Each row is a point on a landscape with many valleys, with its height.
A ball rolls from a point to whichever of its 2 nearest points has the largest drop for the distance, and stops where none of them is lower. Distance is the straight distance between rows; heights are no part of it.
<398>: [161 159 158 121 167 176 139  79 137 143 112 108 100 123 100 173 129 127
 123 113 148 181 152 159 113 134 154]  height 275
<722>: [ 68  93 105 177 155 136 124 141 148 117 158 143 116 173 140  78  78 114
 157 144 103 188 121 125 152  75  70]  height 472
<713>: [115 119 137 150 102 148 111 138  52  67 123 123 144 123  87 130 146 164
  72  93 182  85 129  73 153 137 151]  height 538
<512>: [126 118 120 111 129  81  92 171 130 156 111 162 181 130 174 139 124 116
 154 130  99 145 163 123 108 115 125]  height 462
<820>: [155 142 134 136 176 170 169  88 156 221 135 152  92 157 104 154 111 115
 113 166 120 169 115 128 116 165 146]  height 417
<377>: [111 133  83 142  62 134 120 114 166 154 181 143 129 141 113 137  74 149
 150 141 128  94  74 111 190 158  99]  height 885
<356>: [125 142 139  87 159 147 184 133 132 140 153 129  93 154  99 138  79  94
 135 159 139  74  82 114 134 185 120]  height 198
<652>: [123 179 152 127 138 165 172 117 100 142 123 134 104 124 113 137 108 101
 114 172 118 134 119 153 111 169 110]  height 380
<562>: [150 151 171 114 108 127 116 126  65  77 126 105 118 100 119 130 153 150
 109 130 129  64 153 125 147 142 144]  height 178
<624>: [116 136 130 128 101 124 105 139  92 112  90 138 130 109 185 114 161 137
 149 154  96 149 163 143 116  74 111]  height 584
<548>: [ 67 117 104 154 130 129 134 129 157 122 144 157 132 139 139 101  64 100
 155 153 119 181 112 120 140 113  77]  height 412
<313>: [144 122 163 127  74 130 132 138  97  57 117 152  78  53 109  83 172 153
 115 129 116  70 152 152 135  85 129]  height 365
<858>: [131 150 149 125  80 153 139 128  94  75 119 147  89  57 124  97 163 140
 114 154 102  76 138 167 121  97 114]  height 224
<678>: [ 76  50 103 134  78  60  97 162 163 106 108 113 123 139 156 125 178  96
 160 112 107 150 103 109 128 124 132]  height 633
<115>: [ 87 101  79 184 109 130 108 154 200 130 161 150 154 106 122 118  92 130
 150 120 107 181 103 125 155 109  82]  height 693
<508>: [141 137 156  89 105 112 101 129  65  96 130 104 139 120 128 147 135 147
 111 153 128  57 134 114 135 141 159]  height 200
<72>: [125 132  91 138 104 115 114 185  63 107  92 164 165 137 144 128 170 156
 132  94 117 173 157 108 136  98 138]  height 204
<319>: [214 168 131 127 168 182 183 125 107  72 123  91 135 140  75 141 142 149
 141 153 138  55  89 154 116 139 154]  height 497
<785>: [ 86  69 108 171  93 109  87 158 184  93  85  88  86 135 157 108 153  92
 121 132 108 179  87 123 119  80  91]  height 583
<660>: [106 143 115 131 124 146 114 158 126 132  97 138 152 136 182 120 145 125
 165 159 111 149 166 174 121  58  90]  height 609
<246>: [136 145 149 143 127 108 120 111  57 115 130 122 145 119 117 151 140 147
 104  80 150 125 160  86 126 151 140]  height 452
<876>: [130 126 120 137 136 126 122 176  56  84  91 167 158 144 138 114 145 148
 120  68 169 174 162 107 145  90 134]  height 324
<590>: [101 110 121 110  71  72 106 146  66 106 115 136 148 141 151 132 164 125
 106 144 117 108 132  93 132 133 165]  height 366
<312>: [123 131 159 147 128 127 126 124  51  79 129 126 135 117 105 125 139 149
  92  80 169 115 156  73 136 147 144]  height 491
<644>: [ 67 112  96 150 147 158 130 165 152 134 122 141 145 171 161  90 105 108
 143 176 117 159 134 161 123  49  72]  height 654
<136>: [144 183 162 128 147 174 131 102 110 130 100 128 114 121 127 152 122 114
 137 131 149 170 153 178 125 119 123]  height 235
<68>: [140 144 184 122 143 131 120 132  73  85  99 150 107 113 156 100 142 138
 143  95 158 158 175 149 137  87 129]  height 306
<199>: [170 157 173 116 134 144 133 120  92  61 127  87 120  99  98 131 142 147
 111 122 138  58 145 144 138 148 145]  height 287
<598>: [149 123  99 121 156 153 160  72 203 202 144 116  94 136 127  99  90 102
 111 109 174  92  65 111 130 188 157]  height 471
<580>: [ 94  85  85 127  89  77 120 191  87 118  90 144 163 145 142 110 196 123
 122 131  97 173 119 105 103 109 154]  height 383
<582>: [162 154 123  75 165 141 146  85 140 154 145  77 125 118  93 158 130 133
 107 147 151  58 104 130 102 160 162]  height 223
<725>: [148 160 137  99 167 167 195 128 117 138 142 106 106 147  91 152 114 105
 118 169 129  65  92 133 115 180 138]  height 325
<46>: [143 149 130  98 126  96 116  99 153 163 124 119 142 111 149 142  86  91
 108 136 142 102 129 119 100 158 132]  height 371
<435>: [122 160 123  94 130 127 145 105 143 148 130 117 123 116 122 144  76  88
 104 156 150  98 110 124 110 166 129]  height 351
<82>: [182 146 129 127 164 161 126  77 185 215 116 123 146 148 128 158 130 128
 117 121 142 162 141 165 110 123 155]  height 445
<194>: [192 137 147 127 169 129 109 100 167 203 121 128 166 155 138 154 143 140
 135  80 133 147 167 161 111 126 146]  height 444
<676>: [104 139 108 168  94  88 136 104 164 145 222 121 109 144 119 109  87 163
 156 160  93 128 114 107 185 157  84]  height 791
<324>: [167 104 162 102 184 137 136  83 150 155 132 121 144 179 122 160 146 149
 131  55 164 176 180 143 118 108 162]  height 362
<696>: [122 138 114 144 123 118 152 107 185 167 149 159 127 121 123 113  49  92
 131 117 150 141  95 116 150 173 101]  height 411
<77>: [135 133 174 131  89 121 121 130  73  74 105 156  83  64 139  77 171 152
 127 109 121 123 164 129 134  86 128]  height 488
<154>: [175 123 143 122 174 124 122 122 138 173 132 135 162 181 128 155 148 148
 146  40 151 154 180 153 123 122 144]  height 410
<322>: [ 83  76  91 186 112 133  88 168 180  97 104 105  97 143 142 103 131 102
 121 135 101 193  89 125 132  70  82]  height 562
<588>: [129 120 128 109 137  97  96 155 177 163 118 159 178 118 168 133  84 101
 151 134 119 144 145 142 109 118 114]  height 484
<320>: [127 138 151 136  84 115 111 135  69  93  97 142 103  91 166  96 174 157
 134 123 107 143 162 126 128  86 127]  height 544
<179>: [126 120 157 128 170 127 136 165  53  88 102 164 149 165 142  90 135 141
 109  86 196 161 174 124 125  85 140]  height 419
<545>: [ 80  78 107 114  70  60 117 158  91 106 100 128 140 151 154 111 193 111
 120 138 110 136 109 100 119 120 162]  height 438
<570>: [ 84 105  74 213  98 117 110 143 170 128 178 132 135 131 115 114 102 135
 139 134  85 180 100 115 161 114  84]  height 709
<200>: [139 129 192 118 170 127 126 143  63  93 110 156 123 149 149  89 139 138
 130  93 181 160 179 140 126  84 141]  height 409
<808>: [ 82  51 121 142  85  72 102 159 156  99  84  88  98 143 165 111 186  91
 144 124 106 159  94 114 117 101 119]  height 612
<470>: [168 132 148  87 159 117 118  96  85 126 150  77 149 123  90 161 139 180
 120 126 142  45 120 105 126 152 157]  height 354
<774>: [ 87  51 107 146  72  68  82 169 190 122 125 135 136 117 146 131 165 110
 168  92  99 145 109 114 140 139 134]  height 653
<873>: [152 149 139 102 127  86 109  90 110 159 136 104 148 118 136 151 121 129
 101 119 131  83 147 106 102 158 146]  height 396
<263>: [113 139 113  90 124 141 155 117 152 137 149 132 102 136 108 137  55  94
 128 138 156  85  83 111 149 170 118]  height 305
<439>: [122 125 140 106  87  90 104 134  56 114 130 122 152 139 138 149 145 139
  99 137 126  82 136  93 137 142 165]  height 299
<790>: [112 105  72 125 105 102 110 210  83 127  93 161 175 141 137 127 185 152
 138 120  95 175 146 116 121  96 139]  height 298
<793>: [142 171 169 123 139 153 117 117  98 110  99 134 122 116 151 137 137 127
 147 114 148 162 171 170 129 102 118]  height 185
<237>: [166 125 174 100 183 161 131  72 146 133 119 109 113 138 111 165 135 143
 120  93 161 188 166 148 115 114 167]  height 313
<104>: [108 119 121 114  98  73 104 151  98 121 109 150 158 125 174 135 146 117
 131 142  96 140 154 102 113 124 143]  height 425
<287>: [159 156 112  93 164 144 158  62 165 177 138  87 112 111  97 154 147 131
  95 138 143  85 111 132  94 169 167]  height 277
<405>: [ 91  65  98 171  80  87  69 170 217 123 135 123 138  97 141 142 161 124
 159 107  94 154 103 126 143 127 107]  height 669
<657>: [171 132 125  59 174 118 122  81 135 156 148  75 141 119 105 146 122 162
 116 134 152  41  93 116 106 150 165]  height 295
<813>: [122 151 116 132  89 108 134 115 160 162 211 135 105 157 113 122  80 172
 161 157 115  90  83  96 203 166  90]  height 848
<216>: [ 89 104 101 130 134 143 111 185 160 133 107 124 154 157 179 110 137 119
 152 170 106 144 154 163 114  47  80]  height 631
<327>: [166 149 133 112 174 186 200  81 146 101 136  84  89 110  64 163 159 136
 103 122 127 120 129 141 116 169 171]  height 416
<770>: [170 143 115 136 169 178 147  62 181 225 123 137 113 143 114 147 126 128
 102 143 129 169 122 142 107 141 168]  height 433
<565>: [ 97  81  91 169  86 112  85 166 219 126 143 140 153  91 140 132 118 124
 153 112 103 164 110 131 146 118  99]  height 681
<281>: [143 120 153 120 144 129 125  99  64 105 151  87 147 125  79 147 143 185
 114 101 159  59 138  89 141 158 152]  height 443
<497>: [139 169 141 131 165 161 166 100 131 188 125 142 107 145 106 153 105  99
 117 169 126 160 120 141 110 168 127]  height 399
<606>: [113  66 121 104 134 111  78 212 198 163 147 169 169 112 169 108 102 130
 174 105 117 142 140 150 136 113 115]  height 520
<882>: [143 135 109 136 135 133 155  94 202 188 140 140 114 127 130 105  63  88
 112 108 166 118  82 113 141 188 127]  height 439
<51>: [ 73  84  91 185 139 146 108 155 150 108 130 129 102 163 143  79  97 107
 128 145 102 189 102 123 141  62  74]  height 522
<520>: [115 171 153 133 129 172 186 129  82 110 127 152  93 109 114 108 124 115
 119 172  99  99 118 167 111 160  95]  height 350
<866>: [187 162 128 109 180 182 202 128 113 109 136  97 125 156  75 151 141 131
 139 159 124  55  81 141 109 160 155]  height 463
<838>: [178 167 144 105 136 166 152 134  94  77 123  99 130 114  99 135 128 138
 120 161 130  40 111 162 125 143 141]  height 382
<381>: [128 176 151 137 110 175 157 124  87  88 112 153  89  69 121 101 137 122
 121 149 111 109 133 177 114 122 104]  height 307
<522>: [117  91 121 116 129 103  91 177 205 151 129 164 174 102 165 119  84 111
 164 112 120 154 133 137 126 115 109]  height 500
<275>: [ 92 141 112 124 120 126 144 118 162 143 132 157 134 120 137 121  57  85
 130 153 141 154 110 123 125 144 100]  height 381
<805>: [155 151 105 107 169 176 189  68 158 160 143 100  92 115  75 167 165 134
  99 142 124 107 114 132 105 177 175]  height 338
<526>: [152 154 153 129 132  94 116  90  83 139 138 107 144 120 122 156 139 139
 105  97 137 108 163  97 111 157 143]  height 422
<98>: [ 89 121  94 201 103  95 120 116 154 128 208 122 112 147 119 108  94 149
 150 146  79 163 117 104 173 133  82]  height 743

For each start below, name the point where the ball stops.
<678> => <275>
<246> => <356>
<82> => <858>
<676> => <275>
<512> => <562>
<660> => <858>
<194> => <793>
<545> => <562>

Call two points neighbours if one is among the 2 nearest of the other. Go from one point of each pair to the other, from neighbour to neighbour, staying as low as possible. Name the highest point that can't be avoided.
<858>, <356> => <319>
<793>, <72> => <179>
<793>, <562> => <545>
<562>, <858> => <82>
